A landscape with many valleys, sampled at points; each row gives a point and its height.
A ball rolls from a point to the lowest of its 2 nearest points, and stops where none of them is lower. Distance is the straight distance between rows; heights are no part of it.
<68> h=6.61: [140 165  98 110 116 136 128  99  86 177 103 143 123 106 153 122  72 150
  99 126 194 120 122 194 122 147 101 135]
<663> h=4.82: [141 122  79  78 122 173 135 155 183 136 103 142 168 106 107 140 155 131
 140 121 209 191 104 124 148 146 150 154]
<554> h=5.91: [155 107 145 106 172  93 129  99 148 121 156 160 115 130 116  91 160 153
  75 148 106 107 119  76 107 145 167 170]
<522> h=6.16: [135 131 161 176 205 129 146  85 143 127 128 145 146 135  84 116 192 197
  84 190 103 111 139 112 101 137 146 124]
<73> h=6.54: [104 151  86 136  96 158 129 121  87  76 140  79 115 120 179 170  89 152
 148 130 127  76 161 126 160  87  94 109]
<351> h=3.69: [148 165 140 121 114 117 112 132 106 135  41 119 129 116 123  95 141 113
 142 113 131 175 115  94 148 106  84 101]
<274> h=4.49: [ 97  85 133 191  93 149  62 110 140  72 181 123 111 114 187 144 104 170
 129 156 136  30 178 136  90  74 131 102]
<636> h=4.92: [127 112 135 130  61 136 136 171  86 165 144 147 148 105 115 143  65  90
 125 108 148 150 112 196  99 177 120  99]
<133> h=4.26: [103  23  87 150 100 149  98 101 137  63 125 167 133 135 126 149 159 166
 174 104 189 165 114 118 143 109  91 146]
<446> h=4.16: [134  91  93 109 129 127 153 117 128 131 157 157 120 117 117 158  86 134
 123 118 163 148 118 154  98 186 146 142]
<194> h=1.35: [104 120 176 143 150 131 102 149 139 131 113 139 157 158 131  66 159  95
 137 157  60  92 116 117 179 124 125 134]
<47> h=2.65: [129 140  61 135 162 102 124  95 140  76 106 111 105 130 151 137 101 126
 122 137 112  83 172 185 108  96 123 121]
<1045> h=4.67: [154 133 152 119 128 119 119 151 143 184 146  79 162 147 120  97 210  86
 119 131 103 171 125  70 156  94 145 130]
<637> h=5.55: [102  91 120 164 153 140 122 131  99 125 150 107 159 129 120 125 114 128
 145 163 115 106 164 194 137 178 108 144]
<766> h=1.71: [ 91 104 154 107  60 180 141 113 118 123 118 171 158 108 103 128 122 154
 122 130 167 167 119 122 132 194 103 133]
<2> h=2.63: [161 133 101  93 124 133 106 118 142 134  87 109 123 110 179 138 117 160
 127 115 157 136 128  86 213  91  96 129]
<264> h=4.24: [111 114 142 123 140 135 142 136 193 103 149  84 152 155 114 136 171  61
 145 123  77 160 154 128 154  99 175 134]
<987> h=3.95: [103 100 129 174  81 141  42  77 136  90 160 142  92  77 152 164 105 174
 150 140 140  82 191 139  87 108 123  90]
<19> h=6.02: [111 169 150  88 172 114 149 185 149 219 122  98 118 153 148 133 114  96
 139 122  94 124 124 104 179 124 149 140]
<81> h=4.63: [165 181 143 186 161 129 139 151 109 158 134  74 158 130  73 121 206 113
 125 135 117 170  80  95  78 133  93 107]
<746> h=4.05: [136 181 129 113 127 144 131 158 137 177  71 107 138 135 113 121 160  79
 166 111 148 202 127  86 158 137 123 107]
<1061> h=2.36: [100 231 162 132 119 121 180  92 105 173  90 107 107 169 110 119 138 109
 123 109 158 172  97 132 122 122 105 114]
<1001> h=5.34: [196  70 138 145 140 116 117 107 131 133 137  97 163 111  76 108 200 173
  75 145 140 169  84  71 100 111 106 119]
<596> h=5.10: [ 88  49 144 169 166 138 108 122 134  86 150 117 154 127 147 124 130 138
 144 165 106 111 164 146 158 140 123 141]
<385> h=5.88: [169 144 138 113 198 151 139 152 190 190 137  83 158 174 102 155 163 103
 159 128 115 132 119 109 120 153 152 144]
<585> h=4.59: [106  80  70  98  92 156 117 138 157  82 104 154 164 115 118 145 164 153
 159 102 203 160 123 121 169 138 116 157]
<434> h=0.30: [182  82 133  77  68  99 119 105 133 132 114 171 140 105 142 119  88  81
  95  94 148 118 110 126 120 120 136 122]
<614> h=4.32: [103 179 152 176 183 120 145 171 103 160 165  79 138 148  89  81 177 116
 118 168 126 147  87 134  93 147 126 127]
<234> h=5.00: [160 182 100 110 143 141 152 156 153 152  86 143 148 116  99 114 179 144
 119 115 214 186  82  95 131 143 129 151]
<198> h=5.33: [126 127 142 102  98 136 140 188  84 170 139 162 120 111 141 156  25 120
 131  98 133 121  95 159 138 173 117 127]
<548> h=3.88: [139  58 100 111 110 113 124  90 123 100 148 134 123 104 152 152  98 156
 108 122 154 116 149 149 119 138 122 151]
<324> h=4.73: [110 179  83 145 111 124 167 150 105  93 124 110 103 143 137 172  80 127
 166 108 147 153 141 189 112 133 103 102]
<498> h=2.38: [ 60 217 168 137 154  95 162 127 129 173 123 103  82 157 129  89 116 118
  73 158 126 108 106 134  79 111 159 117]
<557> h=2.96: [ 76 157 143 149 151 153 101  61 135  94 125 162 102  97 143 118 143 174
  96 160  92  98 184 128 102 125 162 114]
<121> h=3.12: [112 156 124 128 107 146 101 130  79 116  84 127 115  77 148 100 118 145
 123 133 160 166 129 115 131 156  87 112]
<915> h=2.73: [171  56 102 105  81 130 138 168 151 111 129 177 136 153 130 188 110 156
 152  86 162 117 118 136 174 116 141 153]
<273> h=6.08: [153 148  79 149 110 143 170 174 104  70 133  88  95 148 169 188 102 190
 155 109 140  65 170 143 131  82 115 103]
<960> h=0.83: [133 148 128 135 151 141 146  85 124 128 112 119 120 134 137 151 101 155
 126 129 121 150 152 140 159 149 110 135]
<223> h=2.84: [113 231 147 145 106 120 148  84  90 154 107 151  98 134 101 123 149 159
 106 121 143 170 111 111  91 116 111 109]
<821> h=3.34: [107  76 170 176 120 150  64  51  97  95 130 169 131 116 133 115 148 160
 167 155 113 135 139 147 138 104 100 122]
<918> h=4.09: [102 153 123 153 101 114 143 139 128 111 146 149 146 150 110 120 103  64
 138 131  99  95 151 206  82 143 161 111]
<98> h=6.04: [155 133 141 143 184 110 150  89 166 152 158 136 152 167  87 107 173 166
  58 176 122  85 114 115  78 156 154 156]
<96> h=4.50: [141 121 139 128  66 141 144 113 112 130 140 131 157 131  97 124 120  46
 139 104 126 143 120 166  77 157 142 115]
<1044> h=6.32: [140 171 141 138 198  66 175 167 149 221  98 108 124 176 114 104 155  94
 105 144 122  88  86 104 107 112 130 136]
<603> h=4.38: [ 91 156 167 115 151 116 157 163 100 179 144 129 116 144 135 138  53  93
 134 132 106 114  99 185 118 160 132 119]
<869> h=3.86: [122  40 147 164  90 160  74  75 124  92 102 176 142 112 137 129 139 174
 149 140 172 154 113 132 134 110  73 116]
<971> h=6.10: [173 170 134 141 203  96 152 175 154 219 155  95 146 177 110 140 179 137
 121 148 145 118  71 103 119 131 138 149]
<980> h=5.54: [141  54 146 143 146 137 108  50 107 113 143 138 123 118 107 106 194 183
  97 140 136 150 106  87 111 101 131 122]
<16> h=3.46: [120 111 152 133 129 121  68  67 133  99 136 163  80  87 130 134 113 163
 129 157 104 117 173 116  83 128 142  95]
<399> h=0.93: [ 67  67 154 120  54 162  84  81 121 121 150 165 117  81 124 146 113 188
 107 128 158 149 152 110 107 172 110 107]
<471> h=4.65: [ 91  97 130 148 144 123 135 137 156  64 149  85 131 125 147 133 127 105
 126 150  83 148 173 155 159 107 141 120]
<456> h=2.77: [134 130 108 115 115 113  93 136 101  68 110 129  95  86 143 120  98 111
 158 122 115 152 136  99 126 138 109 105]
<266> h=4.85: [141 112 123 115  80 134 138 169 150 135 116 100 155 132 152 174 107 121
 145 107 133 172 155 142 208 109 116 111]
<443> h=3.74: [ 81 161 156 147 133 163 145 114  95 134 183 100 140 120  94  76 162 101
 102 156 107 149 128 141 105 155 142 147]
<168> h=3.09: [119 168 107 125 161 119 134 125  77 125 155 137 100 108 110  87 174 139
 123 119 137 165 112  75 120 153 135 164]
<570> h=1.67: [ 95  91 167 144  69 147  75  80 104 155 165 126 129  87 124 111 124 154
 103 152 129 135 173 148 118 155 122 118]
<470> h=3.39: [139  47  93 125  78 116 153 164 109  77 172 140 110 135 152 171 109 189
 134  92 159 104 145 146 126 123 133 148]
<741> h=6.35: [144 145 161 109 158  94 155 170 143 211 110 114 127 150 129 111 146  57
 149 119  99 111 110  75 128 138 131 132]
<5> h=1.46: [ 66 179 127 116 165 110 146 110 128 140 142 101  84 111 152 104  85 122
  79 147 136 122 141 162  87 135 153 121]
<551> h=1.95: [125 131 107 101  84  91 124 184 108  91 118 109 103  96 154 127  72  74
 153  98  93 149 134 116 129 104 124 102]
<591> h=2.61: [132 122 120 139 175 127 110 175 134 140 117 146 166 157 117  77 135  89
 158 144  88  75 124 146 158 154 141 152]
<508> h=1.87: [126 153  93 133 200 104 140 113 153 115 107 127 113 140 131 134 101 126
 141 146 119 111 140 170 135 135 130 142]
<427> h=5.80: [153 122  90 128 125 134 113 163  94 132 140 142 104 118 160 179  42 156
 139 135 111  32 136 170 125 122 107 107]
<482> h=4.06: [132 161  85 122  79 147 159 198 119  86 108 149 123 124 135 191  99 152
 168  80 156 139 125 153 158 138 111 121]
<289> h=3.58: [132 123  99 110 146 111 114 186 137 156 137 133 151 140 124 112 126  49
 152 109  94  80 125 174 169 113 166 163]
<29> h=2.31: [ 88 198 131 128 160 124 135  58 109 132 140 122  84 114 147 116 126 181
  67 150 121 117 154 126  98 115 135 115]
<572> h=4.35: [166 174 140 146 121 136 136 169 126 181 113  88 155 124  95 110 213  91
 138 113 146 192  89  63 115 127 111 122]
<504> h=3.18: [144 194 163 140 130 118 148  62 117 161 131 152 114 133  85 113 169 119
  90 132 126 136 131  99  57 131 147 117]
<759> h=4.21: [134  62 166 140  96 151 101 107 127  87  87 138 150 100 113 106 151 132
 136 138 145 199 105 107 142 124 103 106]
<389> h=4.80: [133 122  97 112 151 103 123 206 101 142 137 139 124 125 137 147  72 104
 139 111  77  49 125 176 151 107 128 139]
<1056> h=5.43: [131 129 120 102 139 122 139 185 130 195 111  97 136 139 134 166  76  96
 159 108 111 148 130 161 190 124 131 117]
<3> h=5.74: [143  51 162 125 146 122  87  68 143 116 168 150 122 144 120  76 175 147
 105 146 112 116 104  88 124  99 150 178]
<812> h=5.57: [113 111 126 161  94 150 153 179 110  45 177  96 107 164 180 152 146 182
 159 108 115  58 171 144 145  78 129 140]
<806> h=5.17: [187 158 108 140 123 119 147 105 120 145 102 136 150 107  84 121 191 166
  71 135 180 172  96  89 109 116 110 121]
<679> h=4.39: [143 144 135 106 122 132 160 111 123 153 141 145 122 136 111 127 106  77
 130 100 149 152  99 142  89 172 151 150]
<776> h=3.33: [ 46 179 182 126 174 113 161 173 131 174 128 108 105 159 134  90  99  70
 117 140 113 107  83 144 114 148 160 128]
<246> h=3.89: [105 162 143 107 132 118 151 102 168 119 107 121 132 163 117 128 140  57
 146 107  68 116 146 116 134  95 149 139]
<893> h=0.70: [151 135 114  91  85  97 159 192 127  95 141 155  88 123 139 165  83  95
 149  63  99 121 122 103 118 112 153 122]
<730> h=4.47: [140  59 147 144 101 143 114 134 155 104 114 115 145 130 139 143 128 126
 160 127 129 194 135 119 180 120 102 119]
<757> h=3.30: [143 170  78  84 113 151 111 157 134 119  86 154 128 114 163 155 116 142
 168  95 169 142 123 111 192 123 106 135]
<854> h=1.07: [200  74 141  96 119  97 122 117 151 138 140 133 149 136 127 109 128  44
 129  98 119 110 106 114 129 110 156 146]
<935> h=1.70: [120 191 136 115 143 137 183  92 148 156  95  97 122 152 121 162 107 129
 123 111 151 186 133 144 163 125 126 128]
<107> h=2.18: [187  43  80  93 104 128 102 170 170 126 129 165 156 133 106 155 144 103
 170  84 173 146  99 117 147 130 153 145]
<62> h=6.07: [147 137 156 117 154  98 100 113 136 151 132 179 115 123 130  81 114 135
  97 155 107  65 142 119  87 153 157 143]
<1059> h=6.96: [ 82 164  94 113 131 152 106 103 102  80 137 101  90 117 177 123  96 141
 134 146  85  65 141  98 144  97 108 114]
<990> h=5.03: [105 104 120 175 104 133 112 165 118  40 170 129 116 143 176 140 122 181
 130 130 118  25 186 156  83  90 150 118]
<377> h=1.83: [138 167 123 119 169 125 128 108 124 129  85 112 104 123 144 141 148 187
 134 128 119 153 150  73 187 117 105 135]
<145> h=5.69: [160  87 131 125 174 144 136 114 168 152 143  74 167 154  96 121 163 131
 128 148 112 133 131 130 143 162 136 151]
<241> h=1.04: [165 121 124  66  62 113 160 148 146 105 104 166 113  87 156 157  61 111
  90  81 143 132 107 109 105 119 149 119]
<731> h=1.69: [194  61  97 109 115 115 127 138 163 116 140 106 165 135 106 147 139  83
 155 102 137 142 124 155 132 116 156 135]
<347> h=5.48: [113  26 147 132 168 155 113 116 168 119 174  99 160 156 101 116 157 148
 137 161 102 117 121 113 146 166 134 148]
<1014> h=3.49: [113 191 160 129 148 123 148  81 146 128  99 159 113 164 103 107 153  89
 124 136  88 101 131 124  79 123 141 124]
<569> h=3.40: [ 94 151 105 139 118 107 117 128 153  78 104 139 123 145 143 125  91 108
 107 150  86  63 159 188  97 102 144 102]
<864> h=2.62: [138  96 179 163 152 136  82  78 136 110 117 150 141 154 122  91 157 130
 161 165  75 117 125 136 163  87 115 130]
<20> h=2.40: [104 109 154 103  92 153 124 151  94 136 125 147 130  79 134  96 130 152
 117 125 150 186 108  83 158 186 101 144]
<88> h=6.30: [142 154  90 109  89 133 102 113  93 146 133 134 110 104 166 141  56 132
 113 117 141  80 134 166 108 126 108 104]
<691> h=2.58: [127 181 122 151 178  86 154 122  99 135 133 127 115 115 118 122 182 174
  94 147 107 162 119  66 140 100 121 134]

Where does a ball stop that starts at each point below?
<347> | <960>
<81> | <960>
<746> | <399>
<806> | <194>
<741> | <194>
<679> | <434>
<73> | <5>

Call two points neighbours if one is among the 2 nearest of the other. Go from one point of each pair to the other, from neighbour to neighbour, staying as low as possible. Name the highest point that can't be avoided.
<960> / <434> | <96>
<5> / <893> | <16>
<893> / <434> | <241>
<893> / <399> | <121>
